Each row is a point on a landscape with many peaks, with its height.
A climber steps from a point to the highest of its 2 nearest points, and stops where none of them is higher. Distance is the straight distance between rows; heights are no part of it.
z_834 (h 2.89): [ 50   3   1 -31  31 -20   4  10 -20  -9  16   2  13 -19  20  -9  -4 -22
 -16  -8  20 -20  28]
z_65 (h 4.34): [  6 -14  -9  19 -13  -8  -3   1  18  10 -13  10   2  24  18  -2 -20  -5
  10 -46  15  -6 -28]
z_563 (h 3.51): [ 10 -47  13   5   5 -17 -20  30  17 -22   1  21 -18  25  48  29   5 -10
   3 -22  29  -7 -12]
z_857 (h 0.46): [-26  22 -23  -3 -59  51  35 -17  19  -3   7   3   4  38 -43 -17 -30   1
  33 -31 -27  35 -47]
z_259 (h 2.63): [ 31 -14  10  10   0  -1 -13 -33  -5 -16   2  -5 -25  45  15   1  -2 -10
 -15  -8 -20  15 -21]
z_633 (h 1.80): [ 44  18   5 -12 -14  62  -8 -21 -21   1  21 -12  -9 -14 -26 -20  -5  14
  -9   9  -9 -12   3]
z_753 (h 3.15): [-14  10  15 -31 -24  61 -34 -48  32 -22  48   7 -24  29 -18 -45 -19 -71
  44  24 -27  22  -9]
z_606 (h 3.69): [ -4  18  -7 -26  -3   7  -7  23  13  -3  -8  -2  12   5   8 -29 -30 -15
   7  26  15 -26  25]
z_663 (h 3.67): [-28  20   4 -31 -10  25 -42 -13  29 -19  19  -9 -30  36   4 -33 -29 -65
  50  29 -31  25 -18]
z_155 (h 5.21): [-29   7  34 -42 -23  21 -25   0 -15 -15   7  17 -33 -11  42 -21 -28 -28
  12  40  12   8   3]
z_531 (h 1.46): [-32  10 -14  17 -36  -1  24 -35  20   1 -40  -8  12  25 -12 -11 -17  15
  15 -40  -6  29 -27]
z_509 (h 4.78): [  3 -18 -32   2  49 -55  12  46 -39 -37  11   1 -36 -22  28  55  38 -18
 -30  54   6 -40  38]
z_555 (h 3.68): [ 17  -5  40 -19   8  20 -18   4 -23  25   5   2  44 -28 -11 -10   5  24
 -12 -27  -9   1 -11]
z_797 (h 1.10): [-16 -10 -41  45  25 -12  -4  21   2  43   2 -10  11 -32   3  21  23  13
 -24  12  30 -17  25]
z_557 (h 4.11): [  4   7 -35  28  42 -52   0  27 -23  -5   2 -35 -12 -18   8  39   3 -21
 -22  33  -8 -46  12]
z_228 (h 4.38): [ 35   2   7 -77  16   6   2   3 -14 -39   4   8 -15   2  25 -14 -11 -34
   8  22   4  19  20]
z_791 (h 2.49): [-25  21  -9  -7  12 -12 -20  42   8  14 -16 -10 -16 -23  13  17 -42 -20
  18   9  -1 -15 -13]
z_411 (h 3.40): [  6  -3 -27  20 -36  18  18 -29  19  21 -30  -5 -16  -5 -19   2 -22  -5
   4  -5  27  -2 -25]
z_262 (h 5.59): [ -8 -21  53 -23 -14  16 -25  16   2   6   2  31   9   3  25  -4   0   6
   6 -13   6  18 -20]
z_917 (h 2.20): [ 15  17 -18 -15  27 -29 -17  45 -15   7 -13  -9 -41 -19  35  30 -30 -39
  10  17   6 -11 -17]
z_392 (h 3.47): [ 55  10  -7 -46  20   5 -11  -7 -20 -18  11 -13   2  -5  11 -16 -13 -30
  -2  17  -1  -2  13]
z_725 (h 6.29): [ 31 -12  -3  54   2 -29  52  -1   3  18 -15  34  18  10 -11  14   7   3
 -26 -30  12 -33   0]
z_364 (h 4.64): [ -3  17  12 -15 -27  16 -27 -13   2   2  -7  10 -31  22  38 -27 -20 -16
  17  23   8  14  20]
z_480 (h 4.00): [ 24  -2 -26  29 -13   1   9  -3   3  14 -27   4 -33  20  -5  18  -7 -14
   2  19  13 -15 -26]
z_301 (h 4.75): [-36  15  37 -17 -17  28 -25  -6  -9   2  22   2 -11 -35  12 -31 -31 -11
  19  15  12   4   0]
z_623 (h 2.01): [-13 -35  35  29  21 -11   0  11 -13  33  -5  14  53 -30 -13  16  54  37
 -13 -33   7  -7   7]
z_167 (h 1.48): [ 11  30  15  -6 -12  67  -2  -8 -18   0  19  -6  21  -9 -23 -27  -4  36
  -3 -13 -22 -19  21]
z_132 (h 3.74): [ 12 -36   8 -39  16 -11 -12  46   0 -34  -6 -11  -8  -4   0  28   6  -7
  -3  35   9  -4 -11]
z_957 (h 1.93): [ 39   4 -21  29  -5  -1  19  -4  11   4   0  -5   8  22 -47  -5  18  13
  -9 -11  -8 -11   3]
z_571 (h 3.12): [ 19 -51  10 -51  33 -30   1  26 -33 -35  12   3  15 -43  22  46  21  -7
 -29   8  32   1  -3]
z_183 (h 2.60): [ 25 -26  20   7  50 -66  33  26  -8 -12  19  24 -19  -9  12  56  38 -20
 -35  27   3 -12  22]
z_332 (h 4.94): [ 14  -3 -16  42 -15 -18  33   2  20  11 -34  30   5  36  20   1 -22 -13
  -5 -31  20 -25  -9]
z_573 (h 1.88): [  5  13 -12  57  27 -57  21  -8  12  25  18  19  -4  13 -12  -3  37  18
   6 -17   7   2  22]
z_276 (h 3.91): [ 12   3   1  30 -15 -15  -8  -4 -16  21  14  -4   1  -1   7   5  -6  15
   6 -53   6   1 -27]
z_16 (h 4.06): [ 25  10  -1 -17  16 -49   9   6 -32 -43 -33  -6 -42  26  36  27  13 -35
 -11  38 -11 -13  17]
z_337 (h 2.09): [ -4  35  -5  -4   0 -13 -14  14   7  11 -25  -3 -11  24  13  -7 -47 -32
  24  -4 -18  -1 -27]
z_874 (h 3.01): [-25   8  35 -20   0  14 -10  -9  15  -5 -18 -22  32  -6 -11  -9 -25   6
   4 -31 -16   6 -15]
z_976 (h 0.82): [ 10  -1 -25  13  19 -10  -2  19  21  38  -7  11  12 -11  -8   3  13  13
  -5   8  38  -8  24]
z_682 (h 1.69): [-15 -26  33  56  23 -24  34  -7 -10  51  17  30  51 -29 -26  18  69  20
 -30 -23  -9  -9  17]
z_784 (h 2.33): [ 11   3  25 -26 -18  33 -11 -20  12   9   0   9 -20  32  -1 -23 -34 -33
   2   1 -28  39 -33]
z_519 (h 1.58): [  6  13 -34  37  -7  -3  24  -1  -7  17  11 -18  18  -6 -55  13  31  25
 -19  24 -10 -22  13]
z_982 (h 2.55): [-31   3   5   6   4   8  13  21  17  14 -24 -10  53 -20 -26  -9  -3  27
   5 -34  -3 -11 -16]
z_751 (h 2.80): [-34   4 -12 -16  30  -7 -25  57 -11  16   6 -11  21 -35  29  18 -21   9
  -4  -3   9 -22  -7]
z_891 (h 0.04): [  0   6 -19   5 -43  64  11 -41  22   2  12  20  -2  62 -10 -33  -3  23
  20 -37 -23  32   2]
z_232 (h 3.89): [  0  -6  33  16 -20  10  -5 -28 -14  20  -6   5  19   0  15  -9  -2  27
   4 -61  -9  29 -22]
z_858 (h 3.39): [ -8 -35  25 -10  11   1 -16  50 -11  -8  -6 -11  12 -20   7  35  21  29
 -23  24   6  -5  -8]
z_409 (h 1.12): [  5 -26  12  27  42 -39  -6   9 -27  12  25  15  12 -28  23  21  49  12
 -26   4  15 -17  29]
z_436 (h 4.90): [ 20  -8 -14  49   5 -40  23  16   3  14 -13  10 -15   9  -6  30   4  -7
 -22  12   6 -31   4]
z_317 (h 2.48): [ -2  18 -25  -8 -40  57  10 -38  41   7 -14   7  -3  22 -30 -35 -25 -15
  32  -7   8   8  -5]
z_494 (h 1.07): [-31   9 -52  56  -2 -35  60  -7  -6  31   0   5  48 -26 -35  14  27  25
 -18 -18  25 -12  19]
z_156 (h 4.37): [ 24  -7 -24 -10  31 -53   5  29 -25 -36 -10 -11 -27 -15  17  34  18 -32
 -14  42   7 -34   5]
z_493 (h 2.99): [ 14 -12  11 -14 -23   8 -23   0   4 -13  -9  -1 -35  35  23   5 -17 -34
   0  16 -20  10 -40]
z_576 (h 0.21): [-29   8 -11  -6 -47  22  -1   7  25  -3   0 -16   4  16 -42 -19 -26  -8
  37  -4 -21   8 -49]
z_587 (h 2.67): [ -8   3   3 -12 -32  71  -1 -44  17  10  -1   6  26 -13 -15 -34  -6   7
  26 -23  25  -1  -2]
z_894 (h 2.34): [ 38 -13  15   4  -8  16  -6 -17   5  -6   7  -8   6  30 -18   2   8  18
  -6 -15 -12   2 -15]
z_969 (h 0.93): [ -5   8  15 -23  15  -5 -16  24 -48 -15  20  -7  21 -20  24  -7  22  27
 -30  22 -14  -8  31]
z_605 (h 2.12): [ 32   7  -6  36  32 -64   7  -8   9  12  26   8 -17  11 -15  -2  44  -4
  -3  20 -13  -9  28]
z_144 (h 1.32): [-16   1 -44  52  32 -31  24   5  -2  34   8 -10  28 -29 -30  13  31  24
 -30  15  -2 -24  24]
z_178 (h 3.35): [  2  -3  20 -20  23 -19 -24  13   0 -19 -11 -16  16  -8  13   0  -9   2
 -12 -16  -7 -13  -7]
z_721 (h 2.26): [-13 -16  20  21   8 -11  -1  20   8  12 -18   3  39  -8 -14  14  20  39
  -9 -27   6 -12  -9]
z_788 (h 0.18): [  2  18 -35  17 -40  43  48 -60  15  -7 -14   7 -12  61 -12 -18 -12  11
   9 -39 -27  35   7]
z_202 (h 3.62): [ 14   7   9   7  33 -44  -8   7  -5 -14  -4 -25  -2   5   0  15  -5  -2
 -15   4 -28   1   2]
z_763 (h 1.61): [-36  16 -21  37 -13 -28  37 -13  21   4 -47  -5  18   7  -7   4 -14  26
  11 -36  18   6  -3]
z_768 (h 3.04): [ -3  -9   1  14  -6  -1 -16  43  -1  15   4  -8 -13  -5 -16   8   1  28
  -7  23   3  -3 -17]
z_31 (h 2.21): [ 13  37  -2 -21 -19  72 -28 -44  -8 -18  22 -18 -25  -2 -33 -23  -4 -10
  21  17 -28   4  -3]
z_70 (h 0.35): [  5  26 -19  35 -24   6  30 -45  10  -6 -16  -2  13  16 -22 -24  15  42
   1 -26   4  15  31]
z_388 (h 2.37): [ 12 -15  14  44  52 -80  19  11  -2  -7  22  29 -32 -10  11  25  40 -17
 -17  19  -7 -12  37]
z_346 (h 0.43): [-29  26 -19  39 -22  10  39 -27  -5  11  -9 -18  26 -16 -31 -16  20  64
   5 -33   4  19  24]
z_14 (h 0.55): [ 24  -4 -17   5  30 -34  -9  25  19  21 -11   0 -26   4   3  12  15   2
   1  49  27   9  33]
z_53 (h 1.34): [-12 -22  32  53  41 -50  23  10  -5  34  20  38  11 -31  -1  32  58  21
 -36  -5   1 -17  27]
z_159 (h 1.59): [-13  18  30 -18 -52  52   5 -15   5   9   3  12 -15  26 -21 -25 -52 -29
   4  -8 -47  25 -40]
z_765 (h 2.64): [-18  20  20 -19 -31  85 -16 -57  33 -16  27  -3 -24  20 -32 -30 -26 -20
  32  -2 -30  16  -8]
z_61 (h 0.64): [-57  21  -7   1 -27  32  -7   3  -6  12   3 -23  17 -36 -20 -17  -2  49
  10   4 -10 -11 -12]
z_327 (h 6.80): [  9 -39  48 -49   7  18 -24   3  11  -4  17  14  17 -21  28   0   7   2
   8   0  30  25   3]
z_181 (h 2.98): [  3  -2 -12  21 -37  45  20 -49   8  26 -14   6  10 -18 -15 -20  -5  18
   7 -27  28   0  -2]
z_903 (h 0.92): [ -6   4   6 -12 -46  70  19 -43  16  -4  13   7  -2  44 -34 -18 -43 -16
   5 -36 -54  27 -39]
z_719 (h 4.19): [-15 -14   2 -36  10 -14 -28  35  20 -32 -13  -6 -40  18  28  14 -11 -27
  24  39   8   9  -7]
z_205 (h 2.90): [ 33 -48  20 -34  53 -51  23  24 -31 -28  19  18  -1 -31  14  54  38  -3
 -34  18  20 -13  21]
z_246 (h 1.72): [-24   7 -13  57  -4 -48  36  -9  16  12 -17  12   4  20  -9   4  26  21
   6 -29   4  -3  15]
z_837 (h 0.27): [ 11  40 -38  36 -28   2  35 -70   3   2 -27  -7 -21  39 -18 -10  -3   4
   9 -19 -13  24  15]
z_247 (h 4.18): [  8  23  -2 -11   4 -14  -8   6   2 -12 -26   4 -20  18  33 -25 -20  -5
   5  19  11  -3  42]
z_273 (h 3.27): [ 24  15   1 -10  20   7 -18 -19 -33  14  19 -27  25 -43  -7 -10   1  18
 -20 -14 -12  -8  -3]
z_961 (h 4.56): [  2  -5  32 -10 -31  33 -12   0   1  33   9  21  23  -3   2 -15 -15  15
   4 -32  10  25 -12]
z_243 (h 1.01): [ -6 -17  -7  -6  43 -28 -27  14 -35 -18  31 -20  17 -34  24  10  45  22
 -25  22   9  -2  41]
z_817 (h 3.00): [  7  21 -14 -10 -10  25   4 -12  36   7 -16  -2   5  19 -19 -41 -19  -8
  19  -1  14   0  23]
z_63 (h 0.52): [-42  10 -23  15 -38  38  18 -14 -18  27  10  -6  45 -32 -32 -17  14  58
  13 -27   6  14   3]
z_72 (h 5.65): [ -4 -23  37 -73   8  17  -3   6 -13 -30   8  25   2 -27  31 -10  -2 -10
  -9  22  20  18  22]
z_812 (h 0.06): [-41  -6 -10  13 -45  14  -1  21  25  -6  -9   9  16   6 -18 -12 -22   9
  20 -16  10 -22 -43]
z_714 (h 1.33): [-25 -16 -32  17 -37  23  41 -55  25 -10 -20  -2  14  33 -13  -1   1  23
  22 -54   7  61 -35]
z_470 (h 3.18): [ 35 -52   3  -6  25 -43 -10  21  25 -16   5  30 -42  30  40  38  19 -15
  -4   7  25  17  -3]
z_825 (h 3.05): [-19  -5   1 -36  25 -12 -43  40 -12  -9  27 -23   1 -20  31   2  -6   2
  14   6  -2  -5 -11]
z_510 (h 0.83): [-13   6   5 -31  13  34 -25   9 -32  -5  16 -20  20 -39  -5 -12   0  14
 -24  42 -13 -10  26]
z_985 (h 3.88): [ 19  17 -10  21  54 -60  11  14 -17   7 -12 -29  -9 -18  -1  24  11 -14
 -23  39 -26 -12  28]
z_845 (h 4.25): [-42  38  16 -12 -26  27 -30 -21   9  -2  11  -8 -22   0  -4 -39 -37 -31
  32   7 -22  16  -9]
z_171 (h 3.23): [ -7  14  11 -49  -9   8 -34 -20   1 -39  -6 -21 -49  21  20 -17  -9 -74
  38  51 -20  13 -19]
z_950 (h 3.38): [  4 -29   2 -76  28 -25 -15  44 -20 -43  11  -9  -2 -33  13  28   6  -4
 -11  21  11  16  -5]
z_739 (h 3.83): [ -7 -16  -6 -11   1  -5 -31  23  25 -15   0  13 -11  16  33   3 -18 -12
  29  -9  27  -5 -10]
z_458 (h 3.63): [ 37  -4   6 -32  -2 -20   0  14 -22 -36 -23  -6 -39  35  32  19  -7 -32
 -11  30 -19   3 -18]
z_840 (h 0.73): [-36   7  -9   8   0  36 -16   7 -10  15  -1 -32  29 -41  -6  -3   1  34
 -21  19  -3 -20   6]

Where does a climber stop that starts at each point below?
z_587 -> z_725
z_714 -> z_132
z_243 -> z_509
z_317 -> z_155
z_388 -> z_132
z_346 -> z_509
z_982 -> z_509
z_751 -> z_509
